Each row is a point on a landscape with many valleys, with its height.
A ball rolls from a point to the lowest of its 2 nearest points, and stops where none of them is lower. Distance is the straight distance between rows; heights are no part of it.
z_321 h=76: [ 87  86  96 148  90  73 114  89 103  92 111 101  97 113  71  74 103  97
  80  85  91  78 126 111  92 100 102 106  95  83  82]
z_244 h=499: [ 87 110  99  67 104 114  46 133  90 105 115 111  85  86  98 112  77 110
 107 119 105 122  59  82  97  86 116  76  94  70 120]
z_556 h=135: [ 87  94 112 102  95  66 130 127 156  78 147 150  96  97  63 142 131 117
  74  52 113  56 106 118 123 110  98  86  99  93  65]
z_67 h=291: [113 128 102  79  77 115  58  88 102 122 143 145 121 135  85 126  94  65
  79 114 112  73 118  88 106  61 102 109 115 107 124]
z_779 h=357: [106 135  80  73  73  81  80  74  90 117 113 105 100  86 116  93  99  97
  91 110 108  99 115  94 123 116 117 102  57  80 103]
z_208 h=234: [ 81 116 119 106 100 128  94 104  94  87 142 118 142 133 117 121 136  89
  92 114  79  90 112  69 125  88  84  91 103 119 132]
z_119 h=379: [ 93  88 106 123 131  78 108 135 143  71 145 134  92 100  56 134 110  98
 110  83 104  88 100 110  85  74 102  85 106 100  85]
z_126 h=96: [ 83  89 106 115  82  71 106 129 143  75 136 134  85  89  87 133 114 110
  86  86 124  69 111 137 113 112 108  94  99  95  68]
z_38 h=210: [105  88  99 158  81  44 130 112 105 106  64  99  63 121  67  88  88 113
  86  66  73  62 122 114  93 154  86 113 125  94  92]
z_336 h=378: [110 115 105  58  98 146 127  59  84 121  20  74  93 119 135  55  95 102
 104 113 100 168  35  97 103 115 113  90 101  95 112]
z_831 h=614: [ 95  75 121  87 132  95 130 135 115  67  92  96 109  61 146 144 119 116
 141 111  95 115  89 102 117 136 106  87  93 118  99]
z_600 h=304: [ 72 114 104  98  43 101  53 125  88 117  88 117  91  85 107  79  75  92
  94 115 116 123  80 123  71  85 104 127  94  74  68]
z_482 h=308: [ 95 126 101  95  95 126  71  80  89 112 118 106 130 152  84 112 100  67
  63 117 103  75 124  83  96  45  77 114 121 124 139]
z_439 h=413: [124  87  90 106 118  84 137  80 100 112  99  89  85  83 118 109 120 104
 110  75  92  71 129 102 117 150 100 109  71 101  96]
z_674 h=132: [ 97  86 120  81 101  89 108 138 133  70 139 145 114  78 125 164 118 101
 123 112 127  99 109 111 124 105 102  94 108 130 106]
z_951 h=334: [ 79  85  83  79  89 131 114  61 107  66 101  78 133 107  96  65 113  77
  61 138  86 129  95  78 121  55  85 117  98  95 118]
z_939 h=224: [ 92 107 112  93  98 153  81 101  87  90  67  58 129 134 131  96 104  83
  96 128  87 115  81  89  94  66  99 110 129 115 126]
z_733 h=458: [ 97  64 111 127 142 111 134 109 118  69  93  89 135 104  91  97 107  89
 127 107  89 124  94  95  78  69 101 101 123 106 100]
z_311 h=328: [ 87 110  93  69  64  81  88  97 104  94 128 126  94  70 121 106 103 102
  87 105 111  94 110 101 144 127 122 107  51  73  93]
z_430 h=236: [ 62 105 103 125  49  99  77 105  92 105  68 103 101 107  93  48  80  90
  76 114  96 131  78 118  63  86  88 126 108  65  72]
z_933 h=521: [112 116 120  93 115 115  79 141  67  91 101  89  93  92 138 142 102 126
 128 112  93  98 103  89 130 138 117  61 103 118 117]
z_57 h=235: [ 93  94  91 104  53 102 112  70 107  87 109 111 125  96 119  62 123  81
  79 112  99 114 125 113 109  85 113 135  73  80  86]
z_723 h=34: [ 74  77 110 117  83  82 103 126 129  75 125 128 105  83 102 106 108  93
 101 105 110  99 110 131  95  90 108 118  88  94  72]
z_16 h=412: [ 89  67 120 118 135  93 109 141 131  69 117 121 111  90  88 122 107  96
 132 103 103 118  93 114  62  62 102 101 114 110  93]
z_188 h=199: [116 120  89 138  91  76 112  92 109 123 109 119  77 118  69 112  95 108
  76  65  99  46 138 142 100 119  97  89 102  88  59]
z_352 h=301: [110 118 105  96 102 127  66 103  82 112  88  82 117 113 127 113  96  90
 114 129  97 105 105  92  91  93 108  98 112 107 129]
z_335 h=322: [102  91 125  98 115  95 133 105 126  90 151 169 147 130  86 130 139  93
  95  84 101  84 127  72 112  78  78  79  97 111 111]
z_509 h=354: [115  84  93 116 106  68 127 102 115 116  94  81  53  80 105 125 107 123
 110  53 107  59 119 122 119 176  99 113  91 108  78]
z_800 h=478: [ 96  56  78  98 107 101 171  51  91  99 106  59 106  94  50  65 124 121
  87  61  62  95 115  44 131  96  70 121 113 125 115]
z_416 h=642: [128 127 106  76  80 109  35 128  83 124 111 113  99 108 107 135  67  88
 103 123 117  93  87  89  85  61 122 105 131 115 124]
z_925 h=489: [123 130 100  93 132 108  87 113  64 126  90  81  77  99 120 135  90 124
 120  96  83  84  99  80 113 146 103  56 101 106 114]
z_190 h=277: [ 94  85  94 129  76  52 110 128 119 109  77  87  48  97  89 107  98 119
  92  64  88  61  99 118 107 172  94 115 113  90  86]
z_331 h=620: [102  98 103  89  85 114  38 136 103 115 115 126  84  97  87 115  72  88
 105 112 120 103  74 112  63  47 122 111 122  94 102]
z_940 h=120: [ 77 105 104 110  71  98  89  85  93 120  55  85  89  93 110  32  86  97
  87  92  98 141  54 106  79 110  94 111  94  72  85]
z_830 h=424: [ 84  78  76  87 123 107 117  59  91  89  81  44  86 102  53  49  99  96
  60  89  84  99  86  50 116  76  58 103 107 104 130]
z_317 h=450: [ 71 115  94  52  97  98  52  99  80 120  87  91  88  88 100  76  74 113
  94 110 103 134  41  77  86  96 113  79  76  64 115]
z_147 h=551: [ 75  56 122 137  93  92 106 153 117  80  83 114  73  80  98 106  98 120
 117  91 123 109  83 157  56 102  98 103 122 100  53]
z_256 h=355: [ 98 136  88  81  59  83  42 107 100 125 109 104  93  89 100  86  70  96
  97 116 124 112  85 108  89  88 116  99  84  78  87]
z_770 h=95: [ 79  81 117  82  88  87  98 137 142  68 146 160 113  79 104 136 115  87
 115 110 123 107  98 116 104  76 101 114  99 115  92]
z_106 h=673: [100  67 112  78 122  96 124 113 103  82  71  86  77  52 143 116 102 122
 136  95 101 113  80 108 118 161 116 103  80 105  91]
z_610 h=293: [ 81  90  96 101 119 131 121  79  98  63 102  67 134 122  92  84 120  87
  71 127  78 108 101  65 118  66  73  95 115 108 131]
z_86 h=256: [ 70 108 111 115 130 125 122  98  92  78 134  93 137 131  96 113 134 103
  79 104  67  92 107  55 122  81  65  81 108 118 129]
z_761 h=510: [ 88  59 111 121 117  84 105 134 119  88  97  96  70  71 104 100  99 111
 122  85 108 102  79 123  80 120 103  96  98  88  78]
z_337 h=575: [ 84  61 124 152 105  84  97 135 115  71  95 117  85 111  62  95  89 111
 121  91 105 100  97 147  47  67 109 102 122 103  67]
z_738 h=272: [ 95 101  98  94  75 107  79  83 111 102 138 132 127 114  95  98 107  70
  81 116 110  91 122 100 102  66 108 120  88  94 114]
z_646 h=104: [ 71 108 111  70 106 148  78 102  76  90  65  70 117 115 133  88 102 102
  99 131  82 132  59  78  98  91 106  83 106  93 128]
z_101 h=356: [107 114 102 112 147 104 104 137 136  78 160 146  93 113  46 146 110  92
 105  82  90  82  87  87  90  71  88  73 120  99 106]
z_884 h=403: [122  92 107 100 102 103  88 105  93 116  69  89  77  75 133  88  84 104
 133  98 126 115  91 130  81 127 115  95  96  91  94]
z_595 h=292: [128 122  79 127 118  87 112  52  89 135  90  80  91 114  93  75  96  94
  94  84 101  88 131 105  84 113  86 102  92 101  96]
z_214 h=656: [146 119 102  69  74 103  46 142  73 114 100 114  91  90 124 143  65 105
 114 119 131 104 102 105 108  84 126 101 121 123 111]
z_952 h=439: [136 125  91  69 134  87  87 111  69 152  73  78  56  92  98 125  75 134
 125  69  87  87  73  79 109 159 108  57  98 104 111]
z_70 h=209: [ 83 101 131 106 107 108 102 134 116  71 137 129 144 117 122 135 134  85
 122 116  84 104 103  81 111  81  95  96 114 128 123]
z_166 h=400: [ 90  96  98  58  96 110 102  89  79  96  59  96  86  63 139  77  94 108
 116 111  85 139  72  90 116 141 128 109  65  82  93]
z_488 h=465: [101 106 109  54  88 128  85 107  63 107  58  98 103  74 141  90  83 107
 128 122 104 150  72 104 100 117 124 101  85  86  99]
z_649 h=187: [ 95  90  86 119  66 107 116  53 105  82  94  87 124 115  89  47 105  78
  74 112 104 118 124 114  93  60 105 136 104  92  89]
z_400 h=174: [ 99  85 133 103 109  98 118 142 129  69 113 128 141  96 137 156 131  87
 138 112  97 109 113 108 104  82 102 106 125 144 105]
z_231 h=131: [ 76  75 103 154  78  86 128  77  99  65  97 101 121 116  64  53  96  97
  88  97  95 101 126 116  83  67 109 119 113  93  78]
z_611 h=255: [119 118  69 119 107  92 140  24  77 128  93  71  95 118  71  52  99 107
  61  72  98  87 140  89  96  88  62 110 100 110 101]
z_181 h=390: [ 84 104  75  87 116 105  94  62  91  94  83  53  99 117  60  53  90  81
  51 109 108 100  95  71 101  56  52  91  98  98 128]
z_435 h=559: [ 92  98 129  87 109 131 101 142  83  70  87  92 118  87 158 128 115 116
 140 125  80 122  86  95 121 124 120  85 103 118 105]
z_218 h=515: [111  53  83 109 121  88 169  69 102  96  95  68 111  90  85  81 134 106
 112  65  55 102 106  57 127 124  90 123  95 120 106]
z_813 h=228: [112 115  79 120  86 100 111  35  88 107  94  81 117 130  69  53 103  86
  62  97 118  92 149 108  86  60  87 117 104 106 101]
z_865 h=496: [116  79  99 133 142 111 136  80  98  90 100  80 124 109  95  98 111  90
 111 102  84  96 123  90  92  98  91  97 112 109 110]
z_78 h=456: [115  75 103 100 106  96  85 135 100 107  89  93  56  64 118 114  81 124
 124  91 138 102  82 134  91 129 113  79 105  93  87]
z_481 h=377: [153 154  87  76 117  70  87  89  76 156  78  76  70  94  99 101  71 130
 122  83 116  92  80  91  93 151 106  68  84 108  95]
z_713 h=325: [ 98 142  82  88 103 124  82  66  83 118  98  74 125 144  86  95 100  80
  57 123 107  87 124  83  98  57  55  95 103 120 134]
z_172 h=333: [101 107 110 114 140 108 131 114 116  99 156 147 121 126  75 143 118 101
  94  85  79  72 114  79 110  86  76  75 107 106 109]
z_712 h=155: [113 108  90 150  92  58 124 111 107 115  81 108  60 123  56 116  88 119
  77  57  80  37 126 139  96 145  86  93 127  89  62]
z_697 h=285: [ 89  88  85  79  72 129 123  60 108  76 105  99 134  92 121  69 122  79
  79 134  83 138  98  89 123  78 106 129  76  85  94]
z_701 h=278: [159 149  78  90 108  98  85 107  91 139 107 103  77  86 100 145  74 112
 114  93 130  69 126 126 112 124 102  71 107 109  81]
z_197 h=596: [100  75 108 125  89 100  60 134 110 100 106 122  77 105  77 109  82  93
 111 102 117  92  93 142  51  57 120 111 122 104  77]
z_736 h=294: [ 90  83 104 112 105 113  89  91 108  86 126 116 133 121  77  98 100  73
  91 116 101  99 117 100  82  47 104 122 109 108 116]
z_398 h=454: [ 87  74  80 110 116 104 153  47  82  97  94  53  86 100  38  49  94 111
  69  65  87  80 114  56 116  77  58 111 123 120 117]
z_219 h=726: [106  78 111 110  96  89 130  98 111  93  53  83  66  64 143  75 106 112
 123  79 103 115  84 126 111 166 111 127  84  96  76]
z_405 h=344: [117 148  90  72  90 100  65  86  73 118  98  91 112 102 123 109  90  99
 106 129 105 105 113  84 109 110 113  89  84 101 123]
z_704 h=397: [109 145  92  54  80  85  43 101  84 134  98  88 102  97  93  85  61 113
 102 119 128 123  59  91  83  93 117  75  83  85 105]
z_835 h=284: [ 72  95  95  96  52  87 107  96 108  84 103 115 103  72 132  77 111  97
  89 110  96 110 105 115 121 121 112 131  60  73  75]
z_843 h=472: [123  71  95 114 134  98 143  79 101  99  76  73  93  84 118  89 121 101
 124  82  70  99 103  85 113 147 102 111  86 107 107]
z_744 h=353: [ 92 115  83 100 107 107  67  67 100 114  97  74 113 127  73  77  82  77
  72 115 117  99 106  95  77  56  83 103 104  97 119]
z_360 h=507: [ 95  98 117  62  92 131  61 143  67 100  90 111 102  80 132 119  81 114
 125 128 104 135  72  97 100  93 119  92 101  94 115]
z_837 h=312: [ 98  83 116 116 115  95 116  98 120  78 147 148 143 131  63 117 119  83
 100  98 102  90 129  96  90  48 100 101 109 116 113]
z_41 h=290: [ 88  78  95  92 105  92  96  95 100 100  83  85  81  72 116  77  98 102
 110  93  83 112  74  86 103 132 113 108  73  80  98]
z_956 h=239: [140 124  84 110 106  96 105  91 107 132 114 114  75  95  96 136  92 104
 103  79 127  55 141 140 107 124  98  86  96 103  71]
z_254 h=323: [151 175  72  82 113  86  98  76  82 160 104  94  90 100 100 120  75 117
 109  91 105  74 110 101 102 129  90  79  86 104  85]
z_217 h=337: [138 121  91 109 113  91  94  74  91 128  79  80  87  97 118  88  97  94
 122  99 115  98 120 112  83 126 105  98  90 100 101]
z_638 h=258: [ 75  98 111  53 107 157 113  89  71  98  36  78 103 112 137  74 103 106
 105 121  74 156  34  80 108 114 117  79 104  87 111]
z_371 h=164: [ 95  91  87 124  92  69 102  88 104 111  94  81  75  94  95  71 100  99
  89  76  85  88 101  95 103 132 100 112  83  82  89]

Call two points neighbours if one is among the 2 nearest of the other. Go from one point of each pair to the other, from neighbour to neighbour, staying as low as possible. Name the highest point that can't be avoided.
z_321 / z_723 -> z_951
z_723 / z_646 -> z_779
z_321 / z_940 -> z_41
z_940 / z_738 -> z_119
z_712 / z_646 -> z_865

For each start below, name the point where the ball stops.
z_610 -> z_723
z_106 -> z_712
z_214 -> z_321
z_218 -> z_712
z_244 -> z_940
z_481 -> z_712
z_800 -> z_738
z_865 -> z_738
